Points, in no order, along strands that fork, close into loops and pass close to each other.
In the rows, zero is written as 128.
Points whose rows are less than 140 apart are linked; no others are. Some points are linked to none.
tud: [161 116 123 105 131 151  98 151 149  94 160  89 185 159 111 132 113 154
 161 102 103  86 114  95  69 114 117 156 134 149 163 192 145  95 151]
Bule: [112 143 176 126 148 119 151 175 125 148  84 118 130 118 141 177 143  68
 115 154 156 156 166 109 127 126 190 163 161 113 173 143 123 117 146]
Belo: [156 112 145 133  83 119 112 149 117 106 173 135 114  72 112 138 146 123
 153 148 107 144 163 124 137 164 159 109 199 124 112 127 120 141 168]
git: [115 166 145 126 172 132 129 161 100 143  80 135 132 121 126 148 121 131
 122 114 121 157 117 150 185 135 156 167 100 104 190 102  84  96 152]
daz: [134 106 161 130 136 167  77 119 133  50 137 119 146 133 114 118 113 111
 124 166 123 133 143 133  72 154 132 139 174 154 101 166 126 157 164]
biru: [ 92  77 172  98 118 111 111 128 119  96 139 141 122 106 148 135 108 149
 144 106 107 131 171 145 163 109  73 128 103 166 102  84 121 166 150]
siko: [119 143  86 146 164 124 159 103  96 104  93 191  90 127 178 143  70 140
  83 122 156  93  99 165 184 137 101  96 108 129  55  84 132 163  93]
lufi: [116 121 122  60 204 174  87 111 136  75 148 174 127 114 163 120  85 162
 155 125 118  62 137 159 161 108  88 121 102 168  72 105 130 158 118]
nati: [ 95  95 149  84 158 121 105 110 119  79 140 145 126 121 158 116  95 146
 148 112 121  90 154 181 175 107  54 111  94 175  82  97 123 180 126]
lirif: [155 119 117 148 125 107  55 103  83 122 155 100  92 158 125 127 115 133
 109 135 104 107 117 110  96 138 124  67 184 137 144 166 143 143 120]
kime: [129 102 124  70 180 155  88 135 120  96 160 158 175 100  97 116 122 142
 151 124 140  90 104 111 149 114 115 134 105 154 158 125 124  96 129]
kufo: [140 167 153 145 116 170  97 149 151 122  82 140 128 171 167 142 125  96
 139 141 157  89 145  96  63 124 188 168 140 107 140 181 144 154 163]
pige: [146  92 130 162 124 149  94 103 104  88 191 127  96  97  62 135 146 112
 115 116 120 177 107 141  89 156  94 117 182 126 114 136 130 124 121]
kore: [113 117 118 105 158 118 136  87 105 113  95 154  95 146 134  90 128 130
 104 146 112  92 118 126 141 124 108  72  76 184  70 112 133 177 100]
bofas: [177  71 122  89  96 137 128 124 161 121 186 117 159 108  81 134 135 140
 149 112 103  90  51 106  93 108  28 124 116  71 146 154 158  80 108]
lelo: [149 158 130 126 114 177 105 148 140 134  88 146 141 187 163 142 131 117
 142  99 142  89 119  85 107 141 156 179 123  88 154 171 150 137 138]
lozun: [ 97 132 134 103 114 141 109 132 145 149 148  68 120 123 127 143 144 151
 162 158 110 176 190 130 140 122 142 127 134 129 148 109 118 124 130]
lag: [107 111 167 155  68 117 173 164 168 122  67  33 167 123 163 109 135  96
 106 226 130 161 164 175 107 106 146 116 153 133 106 161 126 157 145]
pegiz: [ 75 142 132 161 140 115 147 140 127 163  53  78 129 145 131 112 157 124
  98 163 117 195 125 165 177  96 128 120  93 125 138 108 112 143  82]
kos: [137 128  65 142 126 116 161  93 104 150 153 141 111 158  61 109 185 116
  87  92  95 122  51 106  82 151 119 113 122 117 138 135 148 106 112]
rap: [179  91 121  61 100 188 119 120 179 112 169 105 176 117  80 128 124 122
 163 143 112  92  95 132 107 114  59 137 131  68 143 175 141  87 140]
tas: [199  95 124 127  81 118 127 126 144 120 184  96 145 143 100 149 127 141
 144  67  89  84  58  86  64 122  58 114 147 113 153 179 176  97 113]
Gan: [110 125 120 140 113  83 112 132 105 174 165 123  59 124 133 149 144 186
 158 117 128 133 133 154 179 126 119  90 128 152 116  83 126 150  86]
Kode: [148 121 112 124 101 157 134 150 163 128 117 137 203 174 110 103 146 117
 121 124  56 102  98  65 127  99 115 166  95 105 180 191 148 104 134]
zirun: [139 109 114 162 126  68 184 125 138 161 175 138 125  96  71 124 152 116
 105 128 116 159 137 109 109 118 158 121 149  82 161 111 101  80 185]
Pesu: [128 143  81 162 131  78 162  98 101 179 132 145  90 165  93 117 173 141
  83  87 107 135  62 120 117 149 122 123 102 111 170 106 120 100 114]
bugo: [106  81 155 126 124  86 136 119 132 135 228 161  88  69 122 145 100 144
 144  90 164 165 178 155 142 117  85 143 138 120 135  80 120 107 112]
dumu: [103 135 146  87 184  94 160 125 131 145 130 178 136 106 150 126 116 105
 134  81 200 120 136 146 171 126 135 144  96 107 126  63 118 138 145]
zuda: [138 164 116 168  97 125 146 135 143 138 117  69 121 132 116 177 141 149
 139 109 114 135 116 134  78 131 162 149 135 102 152 153 130 124 206]
bevo: [136 145 124 163 117 141 131 156 102 167  71 165  87 155 133 126 161 131
 109 162 139 101 102  81 121 140 207 117 144 153  93 142 143 170 131]
Vetik: [170 157 146 122  81 111 146 145 155  96 140 116 125  76 147 126 150  88
 149 183 125 129 157 133  98 170 188 116 191 102 110 152 120 151 203]
Sul: [148 135 171 198  82  75 151 108 161 132 117 117 113  82 136 166 144  65
 101 127 138 212 137 137  96 156 158 123 222  80 125 137 119 143 172]
Sopo: [114  90 145 154 110  92 110  90  87 119 154 157  81 126 122 129 119 131
  89 105 113 172 124 141 157 137  62 119 117 121 152  97 115 124  98]
nazan: [ 73 166 140 122 167 164 100 145 145 115  85  71 152 165 156 139 127 151
 126 141 106 167 148 154 117 132 144 192 110 155 170 125 112 123 135]
selav: [117 163 116 145  94 144 125 133 140 154  95  83  97 177 154 144 157 165
 122 139  90 116 101 117  82 126 152 150  99 127 138 144 142 160 172]
rolu: [123 105 109 149  93 110 133  95 136 167 174 114  97 130 140 159 144 143
 109  94  61 184 126  86  77 116  98 134 115  96 162  98 134  89 137]
did: [137 156  89 115 140 193  96 110 133 118 116 116 102 151 129 138 108 142
 144 177 154 121 157 127 142 146 162 101 166 123  85 149 121 148 103]
fovu: [100  98 143 124 105 154 115  83 152 147 167 132 122  98 136 164 117 110
 126 116  90 235 184 122 143 118  91 158 132 107 145  90 112  93 118]
kogug: [132 153 105 176 124  93 116 118 117 176 176 103  72 141 111 154 137 157
 136 102 170 162 125 138 124 141 149 131 160 104 153 125 123 105 102]
mive: [ 96 126 145 106 139 116  93 114  98 114  99 173 113 140 154 132 157 147
 114  82  93 121 100 110 148 157 109 147  81 185 159  85 139 146 102]
pubu: [128 138 134  92 139 124 114 118 135 152 180 152 125  86 135 148 107 154
 160  66 131 141 138 154 183 112  93 161 101  99 188  83 106  82 141]
Nafol: [129 103 185 172  48 104 147 121 133 120 106  99 124 108 160 166 121  78
 100 132 155 201 154 149 114 150 111 135 185  87 103 121 131 166 152]
nev: [ 95  72 176 163  87  86 171 141 121 132  90  92 157 101 168 158  98 105
 105 128 127 203 165 133 115 101  93 150 111 146 118  86 114 125 147]
dup: [119 136 120 114 140 155 104 121 110 121 140 125 110 133 144 152 104 130
 153 139 189 128 156 136 151 148 150 115 158 122  99 115 136 140 102]
mela: [112 134 165 150 107 120 130 135 166  90 103  50 150 123 155 129 127  85
 107 189 120 169 169 154  64 135 158 128 168 123 114 160 136 163 174]
sep: [161 156 105 152  91 153 132 162 117 149 108 155 125 140  89 101 171 134
 138 150  91  90 109  86 110 137 186 127 143 142 104 170 138 145 168]
kulun: [116 128 197 133  97 110 169 172 145 162  73  91 130 109 164 169 128  85
 128 187 182 157 166 142 155 120 191 125 173 120 133 135 125 145 124]
zel: [161 101  74 142 121 104 177 117 139 152 190 136 151 137  46 105 182 116
 113  81 110 123  63  84  74 138 114 110 147 105 131 146 161  85 104]
tokin: [122 156 142  96 178 101  88  76 144 144 143 161 113  91 151 106 148 123
 136  60 133 138 139 167 228 102  81 118  89 126 134  76 101 142  89]
Dun: [109 107 152 141  93 108 117 147 143 134 145  55 139 102 132 128 137 142
 130 192  75 194 192 124 116 115 144 103 166 163 128 119 114 132 140]
kuf: [ 90 111 151 138  91 127  91 133  97 124  82 139  85 176 177 145 124 167
 126 143 118 100 110 133 141 156 119 129 127 201  93 112 148 196 103]
vumi: [ 91 115 180 129  87 118 189 167 160 160  70  56 159  98 153 140 143  81
 131 209 163 171 180 176 164 105 164 121 153 151 122 124 124 122 111]
Tafiz: [ 99 126 156 169 147  76 143 147  91 131 129 156 113  92 125 137  91 130
 115 100 177 178 133 191 200 126 101 162 118 138 146  74  90 110 100]
rosi: [142 143 126 173  93 103 149 120 146 130 133  98 115 110 119 162 166 117
 114  90 115 157 103 109  41 147 156 131 164 105 120 144 158 144 197]
Tilam: [113 111  96 115  81 173 147 128 174 139 146 131 161 119 116 136 185 130
 144  90  54 151 131  78  98 129 114 168 112  99 132 127 154 114 155]
zeves: [106  89 180 161 118  55 149 129  96 125 133 117 130 119 170 156  76 117
 102 107 155 173 159 118 125 103  97 135 123 121 163  85 115 110 136]
sor: [ 88 120 184 101 151 138 127 153 120 129  60 156 137 143 168 128 140  90
 105 121 126 154 148 107 148 120 120 169  90 122 153 104 120 161 124]
rerin: [163 144 147 100 115 146 143 132 142  83 128 140 142  99 128 118 121  61
 124 185 151 103 161 129 104 163 187 124 172 101 111 166 121 132 203]
Nipu: [123 148 155 142 146 136 129 159 110 157  95 129 133 110 127 192 123  96
 128 122 121 168 157 107 159 127 162 176 161 109 208 130  98  81 148]
Mugez: [ 95 133 134 139 165 107 127 114 116 130 159 100 135 116 117 130 117  93
 117 137 174 206 162 148 141 125 123 147 137 114 182 115 112  84  87]
mubi: [ 87 132 149 183 124 124 165 144 121 125 100 101 118 115 115 169 158 112
 111 129 153 221 120 147 126 146 148 172 150 139 121 100 119 134 124]
peke: [150  90 147 114 128 181  75 107 139  51 173 108 132 115  90 136 131 119
 130 149 100 147 126 139  76 161  92 123 189 124 123 156 125 132 152]
bef: [148 141 155 136 129 146 137 137 123  85  99 127 130 105 147 139  82  68
 114 191 186 115 171 142 126 149 181 116 187 129  86 161 121 154 159]
sudud: [147 161 116 151 126  94 165 160 121 165 113 106 123 138 130 167 137 159
 148 100 168  99 105 105 103 126 190 143 130 108 152 137 126 120 181]
sudab: [ 94 143 168 115 133 115 108 128 108 142  73 159 107 137 175 144 151 137
 115  89 105 162 117 127 174 140 111 154  82 140 151  76 121 154 110]
lubu: [143 159  88 135 134 190  80 117 133 134 118 106 124 164 107 124 146 125
 136 159 124 131 139 104 119 151 164 121 165 116 127 180 133 130 114]
gofa: [138 103 129 197 125  60 163 105  99 136 183 130  87 108  80 128 134 130
  82 111 122 176 107 127  81 122 119 116 138 121 146 110 108 101 156]
ves: [136  96 114 126 156  94 170 122 122 122 197 162 129  84  55 113 147 126
 138 112 160 127 122 127 120 133 151 115 139 110 126 100 107  91 158]
falis: [151 138 123 157 133 140  64 106 114 123 119 112 123 153 112 120 135  85
 100 151 123 143 127  97 105 136 157  86 193 110 145 187 139 140 125]
pap: [ 99  92 157 125  85 109 113 162 129 149 100 114 132 119 171 133 112 157
 166 165 154 116 176 161 199 103 123  87 152 164  72 112 133 178 101]
vofo: [139 154 104  39 151 187 106 117 181 137 155  99 175 126 114 111 119 137
 185 114 118 103 142 149 164 110  97 142  94  98 170 140 125  84 120]
gil: [102  78 149 199 128  57 150 140  78 122 153 157 119  89  99 117  94 124
 111 113 183 164 148 171 176 116  89 136 144 151 115  99  98 116  91]
toso: [110  96 148 158 108  94 133 147  88 113 116 108 162 110 144 135  53  82
 128 147 204 126 188 195 166 118  85 121 165 129 116 135 114 113 108]
Gedi: [161 162  74  94 132 135 138 102 115 133 121 166 102 151 138 124 121 170
 138  67 118  57  66 145 157 155 105 110  74 102 123 113 127 118 123]
lited: [100 151 145  86 181 171  80 119 134  92 115  96 159 172 153 111  99 151
 134 147 125 133 142 145 116 136 125 175 120 155 164 134 115 120 129]
teloz: [120 108 131 124 145 105 147 117  95 106 107 128 111 136 148 103  92 126
 104 164 157  98 140 135 140 114 120  74 107 129  76 115 127 169 136]
pudam: [ 80  98 165 132  92 123 210 164 155 159  36  82 182  94 144 119 148  90
 121 170 162 173 154 191 149  96 110 138 108 131 102 119 116 135 120]
kodil: [178 166  62  86 161 185 164 114 168 122 106 207 180 116 133  92 110 145
 138  93 141  62  79  80 155 123 122 132  80 127  89 133 150  97  61]
bagem: [153 162 140 178  96  89 116 109 164 119 129  98 118  86 130 152 158  98
 117 102 111 186 119 130  48 156 166  97 208 103 118 168 157 164 186]
sosor: [139 185 116 107 176 134 129 138 115 150  99 164 145 116 121 112 133 140
 130  73 130 124  94 160 201 144 149 152  83  94 166  93  90  85 124]
detil: [154  94 112  94 176 127 115 134 129 125 225 167 115  51  80 130 125 164
 176  89 137  88  98 166 159 101  66 122 106 119 139 105 113  76 111]
Korit: [133 162  97  72 165 167  97 127 162 121 131 110 177 141 116  98 145 175
 165  97  65 110 112 141 155 116 104 148  72 143 165 133 114  85 117]
zopoz: [122 142 104 103 149 154 157 122 144 141 117 146 140 131 102 105 165  99
 129 142 142 128 138 111 132 131 161 128 104  86 131 132 130 127 153]
tamam: [171 123  91 123 113 147 141 134 160 127 141 118 203 158  79 110 131 103
 125 131 112 103  77  69 128 105 116 129 130  89 161 209 162  94 108]
Bitu: [110 146  91  96 137 151 103 118 142 147 133  99 130 158 118 111 172 177
 151 108  56 127 134 122 137 119 109 127  78 136 165 122 122 112 119]
zegos: [129  95 141 151 104  73 163 111 154 159 215 120  70  86 104 122 136 140
 136 128 152 188 181 160 111 126 115 118 154  94 114  94 108 110 112]
dudin: [127 153 137 140 101 149  98 135 157 140 107 147 108 178 180 100 149 120
 133 164 138  83 141  80  35 126 189 133 129 140  94 146 164 165 126]
gasa: [146 121 152 186  74  85 100 144 116 125 181 101  86  75 118 156 128 136
 142 144 131 177 159 154 132 148 140  98 223 135 105 132 117 146 134]
zotot: [130 124 164 148 117 131 143 168 124 114  84 160 128 105 146  98 124  88
 122 217 161 114 164 111 122 134 207 112 153 153  68 142 118 174 142]
noba: [109  92 147 174 102  63 121 128  83 120 120  74 143 137 158 128  69 120
 110 123 186 150 158 163 123 107  71 116 132 129 134 128 120 122  94]
nopa: [124 126  77 118 184 146 163  88 106  90 134 218  84 102 141 145 106 141
 100 117 140  80  93 135 151 145 103  89 112 154  43  83 147 165 101]
rin: [123 134 161 149 102 112  98 131 133 119 110 130 113 180 168  78 147 113
  95 180  94  90 125  92  22 123 166 120 132 171 106 154 151 174 150]
kufe: [ 83 124 180 104 150 111 187 149 136 137  82 145 144 101 153 142 133  85
 118 111 171 176 150 145 149 123 122 170  92 116 131  75 116 148 147]
pitav: [155 135  98  67 106 183 127 104 163 137 164 120 145 131 108 131 131 127
 165 108 128 116 129 143 149 127  87 135 113  55 156 144 128 102 143]
sude: [153 111  87  96 139 162 107 106 114 122 161 184 116 122 110 120 134 135
 134 135 128  74 116  91 135 140 129  83 141 120  89 129 148 138 116]
sudu: [166 132  93 111 127 199 100 117 124  79 136 154 148 141  92 140 119 135
 133 100 136  96  47 122 122 158  91 160 126 110 128 162 137 106 130]
pibuz: [124  98 128 155 124  59 150 120  96 137 142 138 101 135 145 129 103 122
 102 140 184 111 130 132 136 124 130  71 145 103  93 100 133 155 127]
peme: [167 147  83 143 145  91 137 147 105 156 150 133 134 151 117 148 113 159
 153  86 174  69 109  91 134 127 175 109 150 119 146 149 130  95 128]
kodug: [120  99 148  87 127 124 108 150 128 110 166 119 116 126 146 112 128 159
 159 148 128  85 168 111  93 126 150 101 129 156  95 118 144 162 151]
Dilu: [ 88 151 123 152 137 142 143 140 136 163  53  77 111 175 146 107 156 128
  96 192 126 157 114 145 137 112 156 118  97 129 115 133 136 170 104]
feben: [180 140  62  99 123 137 185 125 140 144 152 167 123 154 115 124 123 166
 157  69 146  54  79 109 136 149 114 107 110  89  90 129 151 112 107]
meb: [178 153  85 126 100 168 155 166 132 140 124 162 146 143  91 102 124 154
 167 140 113  52 126  92 133 125 176 124 111 123  92 182 130 127 163]
lisuz: [127 102 117 117 130 109  83 111  75 121 159 128  87 160 117 128 136 152
 110 125  80  93 108 111 108 146 102  87 131 178 153 127 150 134 103]
Zepu: [133 135 123 141 106  65 162 133 164 147 186  52 118  91 141 115 165 120
 124 164 131 175 161 135  68 134 170  79 179 105 120 113 139 134 150]
viv: [102  88 152 142  86 109  97 159 104 124 110 132 111 148 172 128 112 166
 139 166 122  87 147 140 169 125 120  86 154 195  60 122 146 193 100]
temi: [131 124 130  87 120 108 146 117 149 178 173 142 135  79 115 149 135 137
 170 101 118 144 180 114 174  97 133 133 112 100 183  98 105  78 156]
Vosuz: [ 81 153 122 129 155 164 104 117 140 124 117  79 149 132 157 166 120 123
 114 113  85 207 144 145 128 132 116 195 119 119 194  99 108  84 127]
guso: [147 122 115 107 136 165 109 134 141  99 158  98 180 117  82 142 127 122
 151 137 106 127 142 110 110 124 138 157 156 136 179 177 126  75 159]
nusu: [ 88 132 139 108 164 150 116  97 134 107  78 144 120 179 154  65 135 128
 111 169 110 109 143 121 108 119 124 119  70 185  83 125 136 173  92]
luti: [104 120 111 166 154  99 148 122  82 128  70 182 125 125 163 133  86 122
 108 118 175 114 118 179 221 126  94 105 118 133  64  91 119 151  69]
sipi: [160 121 118 142 110 147 100 138 143 111 166  95 159  94  88 138 154 126
 135 139  50 160 149  97  79 136 147 127 189 137 160 173 125  93 179]
Div: [155 100 130 126  83 147 101 100 123 137 154 161 119 127 107 140 147 107
 119 112 105 142 121  90 140 138 108 123 164  64 159 137 131 126 163]
venef: [ 92 125 185 113 142 122 206 186 122 139  40 116 159 111 156 137 108  64
 118 153 211 147 154 179 149 125 132 161 110 133 100 113 110 141 120]
boro: [ 98 128 160  82 198 152  80  94 132  90  87 192 145 162 178  74 101 127
 113 141 124  71 134 115 142 109 112 137  69 184 123 120 121 158  90]
Fod: [121 111 129 166 107  60 156 112 145 153 190  70  94 121 117 107 154 121
 111 145 157 191 153 145  78 127 131  77 162  99 109 107 133 133  99]
nalu: [205 158  82 125 112 175 187 163 159 114 140 144 172 146  97 114  86 136
 169 126 148  59 115  86 127 122 158 128 123 119  82 196 147 109 126]
Pufin: [167 138 107 143 113 148 130 140 169 108 144  89 217 127  73 147 127  88
 148 123 110 127 109  88 122 108 134 150 164 110 182 223 155  68 123]
sed: [105 121 146 150  83  92 133 145 125 173 105  78  99 135 159 147 124 174
 146 147 162 153 122 172 191  99 123  96 125 147 119  92 122 165  92]
kerog: [170 172  82  99 156 171 177 140 165 130 106 171 204 139 108  88 121 122
 147  86 147  97  71 108 176 139 140 156  84 102 118 142 136  86  83]
nek: [ 87 149 129  82 149 142 102 109 160 151 113  98 126 152 139 111 169 155
 150 125  87 153 170 127 161 105 125 125  82 140 145 106 127 148 118]
Vus: [142 103 133 163 135  77 140 104  94 110 152 130 103 134 111 127 120  96
  82 118 169 141 105 117  91 134 126 100 149  88 134 129 130 135 157]
dit: [159 125 121 122 111 108 116 113  95 120 128 146  95 157 151  76 122 118
  84 176  86  56 108  92  52 142 146  71 131 165  89 155 157 174 145]
zasip: [ 77 111 177 149  96 108 115 157 114 142  51  98 121 174 186 133 137 157
 114 147 122 140 112 123 129 122 120 143 104 207 119 111 140 177  83]
Nozuk: [132 151 108 143 113 162 114 141 141 139  89 122 162 193 142 133 145 124
 105 101  69 113 101  81 103 119 122 182 105  94 195 180 139 108 145]
Gog: [109 193 143  75 172 211  99 123 181 120  91 184 152 151 162  80 115 129
 171 134 131  83 149 144 117 114 145 192  67 147 116 123 112 130 133]
moda: [122 117 126 176  93  95 115 124  91 144 120  69  90 148 101 122 150 137
  88 157  71 171 110 139 101 130 119  89 159 170 110 134 133 157 123]
Rim: [ 64 125 183 135 124 142 121 132 155 138  53 145 116 196 184  82 158 103
 102 183  95 122 151 120  89 104 125 153  72 144 115 127 140 184 108]
beruv: [128 160 118 151 152 149 109 149  93 133  69 181  88 162 170 134  96 145
 112 158 145  67 111  89 128 132 180 124 119 170 104 133 137 161 107]
Duf: [113 118 148 132 146 150 103 141 105  94 107 161 136 155 129 106 134 128
 114 144 108 102 117  88  87 128 157 168  96 173 142 144 127 140 164]
mokat: [ 94 129 152 139 150  89 135 134  95 114  87 166 131 104 160 123 101 130
 125  87 161 130 116 200 217 127  88 134  93 151  91  70 106 155 104]
Vapov: [135 107 133 120 146 111 116 121 137 147 234 180  96  64 107 142 102 168
 154  74 151 129 131 162 159 109  81 163 120 105 178 103 107  65 121]
mago: [147 130 110 135 138 139 113 133  83 115 105 180 141 167 109 120 142 127
 104  99 103  73  56  76 106 150 140 153 104 168 163 155 145 121 125]
bika: [133 128 105 103 147 127 101 113  87 107 125 188 131 144 120 128 149 146
 112  82  93  74  45 112 126 182 106 143  81 185 165 118 148 114  88]
pum: [ 82 122 176 142 133 147 125 155 134 112  70 141 133 159 148  98 149  90
  95 178 106 145 152 105  93 113 152 165 100 140 129 140 125 169 145]
gud: [126 136 105  96 186  80 158 115 135 150 172 191 116 116 141 135  94 148
 144  66 204  88 115 169 170 127 132 126 113  89 120  66 115 110 135]
sobu: [175 135  97 151 123  85 149 135 130 166 191 132 133 123  88 146 112 142
 156  89 170  92 133 112 143 120 157 119 166  72 181 153 116  66 144]
mume: [131 132 107 162 107  88 112 139  98 186 181 117  71 124  98 152 157 187
 151 102 116 140 121 113 142 136 138 110 153 144 155 108 125 103 108]
luzip: [ 97  75 172 148  51  94 168 130 128 147  75 106 136 115 165 141 118 133
 117 125 139 173 144 159 146 110  67 132 107 120  97  88 118 161 136]
Nokug: [119 122 125  55 193 174  71 108 135  93 136 171 154 124 147 105 104 150
 144 118 133  71 113 123 157 119 101 135  94 158 130 119 133 130 113]
faza: [118  95 169 162  51 115 134 139 117 123  90 112 116 133 156 148 133 122
 111 141 155 161 131 141 127 142 112 123 157 130  82 112 140 193 131]
dazi: [147 174  76 114 177 196 127 124 138 126  92 230 138 114 154 106  97 152
 129 125 144  56 129  70 156 108 160 128 101 148 102 126 134 121  89]
legiv: [142 120 134 178 101 100  91 128  84 107 120  78  89 148 114 121 111 131
 101 169 107 129 122 149 110 139 128  66 185 167  82 164 124 175 133]
Mize: [188 108 111 120 104 138 141 160 128 100 163  97 161 154  86 139 116 168
 152  77  71  78  59 101  86 126  78 140 113 158 146 178 158  93 127]
divak: [ 79 132 136 168 144 101 135 126 112 145 110  78 130 125 119 122 124 116
 100 155 110 220 162 155 160  95 109 131 105 126 168 107  95  99  94]
Meliv: [139 157  84 124 136 119 119  87  92 144 131 148  79 165 130 126 135 153
 111  98 123 107  72 149 152 158  97 110  88  92 154 107 123 118 106]
Sefi: [101 117 127 132 105  91 113  99  76 145 110 106  87 169 118 127 149 139
  83 142  55 139 105 126 115 149 102 105 112 207 152 113 140 153  93]
tisap: [120 110 162 126 140 121 138 153  95  99  87 123 157 118 161 142  47  63
 115 176 202 109 187 165 160 128 130 121 163 128 105 145 124 137 135]
bifal: [120 179 108 118 190 162 122 148 122 142  73 175 121 128 157 108 106 154
 142 153 153  84 144 104 158 111 193 128  96 164 100 120 118 137 101]
kob: [119 107 169 132 132 122 125 125 131  66 129  91 160 124 136 133 113  79
  93 154 132 162 159 127  70 130 134 139 148 125 139 143 136 140 181]
nime: [175 158  83 153 130 140 146 127 138 118 155  87 123 106  63 130 148 110
 138 144 138 128 128 142  81 152 178  95 176 109 100 177 127 110 168]
Zofaz: [176 110  99 155 129 149 133 128 110 101 195 132  99 102  53 152 142 146
 150  80 134 115  77 138  82 157 107 120 168 123 103 143 131 108 142]
Neze: [126 112  85  92 200 113 143  75 101  89 147 179  94 107 133 110 112 140
 109 117 117  69  93 144 136 129  80  66  75 180  75  92 137 149  75]
zado: [158 188 100  69 183 168 128 110 157 132  99 162 193 106 113  86 125 119
 136  87 131 104  75 150 194 121 119 142  67  86 148 126 109  78 113]
fif: [110 161 104 117 120 143 125 114 146 172  89  91  86 181 159 104 152 168
 125 175 115 101 120 123 109 116 162  94  86 137 104 129 144 169 122]
fis: [197 125  91 146 109 158 147 142 134 113 179 100 138 115  51 132 147 128
 164  96 109 109  95 125  89 150 124 114 177 111 107 182 142 102 144]
pom: [199 116  83  93 127 159 188 149 150 109 168 147 165 126  85 118  96 148
 167 103 139  52  77 110 130 124 105 112 106  91  88 159 146 102 125]
zutil: [112 182 124  69 181 206 103 126 165 111 101 134 163 154 166 104  95 122
 151 146 164 106 150 136 105 139 159 181  91 132 135 131 127 115 119]
sig: [114 145 127 144 147  98 114 116 113 150 174 103  94 130 134 133  99 132
 144 136 205 160 165 163 155 124 136 115 154 106 141 115 115 106  70]
Dagas: [121 121 130 159 119 106 100 143 128 127 145  83 146 107 112 120 161 117
 105 167  61 179 163  87  89 124 173 113 174 152 147 142 127 120 158]
zutar: [132 105 124  69 169 134 151 127 133 105 182 156 155  65  73 124 132 135
 165  97 146 105 117 137 140 112 111 136  96 133 141 103 116  97 162]
rup: [100 119 155 123 105 111 146 108 150 189 146 148 102  78 131 164 132 125
 147 114 117 206 190 134 193 109 121 148 126 104 149  73 100 105 136]
Dek: [100 126  99 145 129 177 121  95 155 134 166 117 147  95 106 169 144  96
 113 121  80 212 146 128 129 126 111 185 138  94 178 127 117  60 124]
tiba: [166 161  78  84 144 190 119 137 147 113 129 139 145 169 145 101  96 182
 163 113 117  45  99 112 104 129 119 139  86 141 112 156 141 109 109]
Demu: [122 189 121  78 174 147 100  94 161 143  86 133 117 134 157  88 173 152
 152 102  99 109 137 142 181 103 138 128  59 160 110 104 110 156 110]

How many points has the smallest loop of links through each point below? Write 0 if it is on no loop.
sudab: 7
vofo: 15
pom: 0
Sefi: 5
kime: 12

Name the points in between on the shortest way along the links from the first point to the second, in order.
nati / fovu: lufi Nokug kime zutar detil Vapov pubu temi rup
sobu / pap: peme sudud zuda selav fif Dilu pegiz divak Mugez sig kogug mume Gan sed
git / sep: sosor zado kerog kodil dazi bifal beruv bevo
dit / nek: rin dudin kufo lelo Nozuk Kode tamam Pufin guso sipi Dagas Dun lozun
vumi / bugo: pudam venef kufe sor pum Rim nusu boro Nokug kime zutar detil Vapov
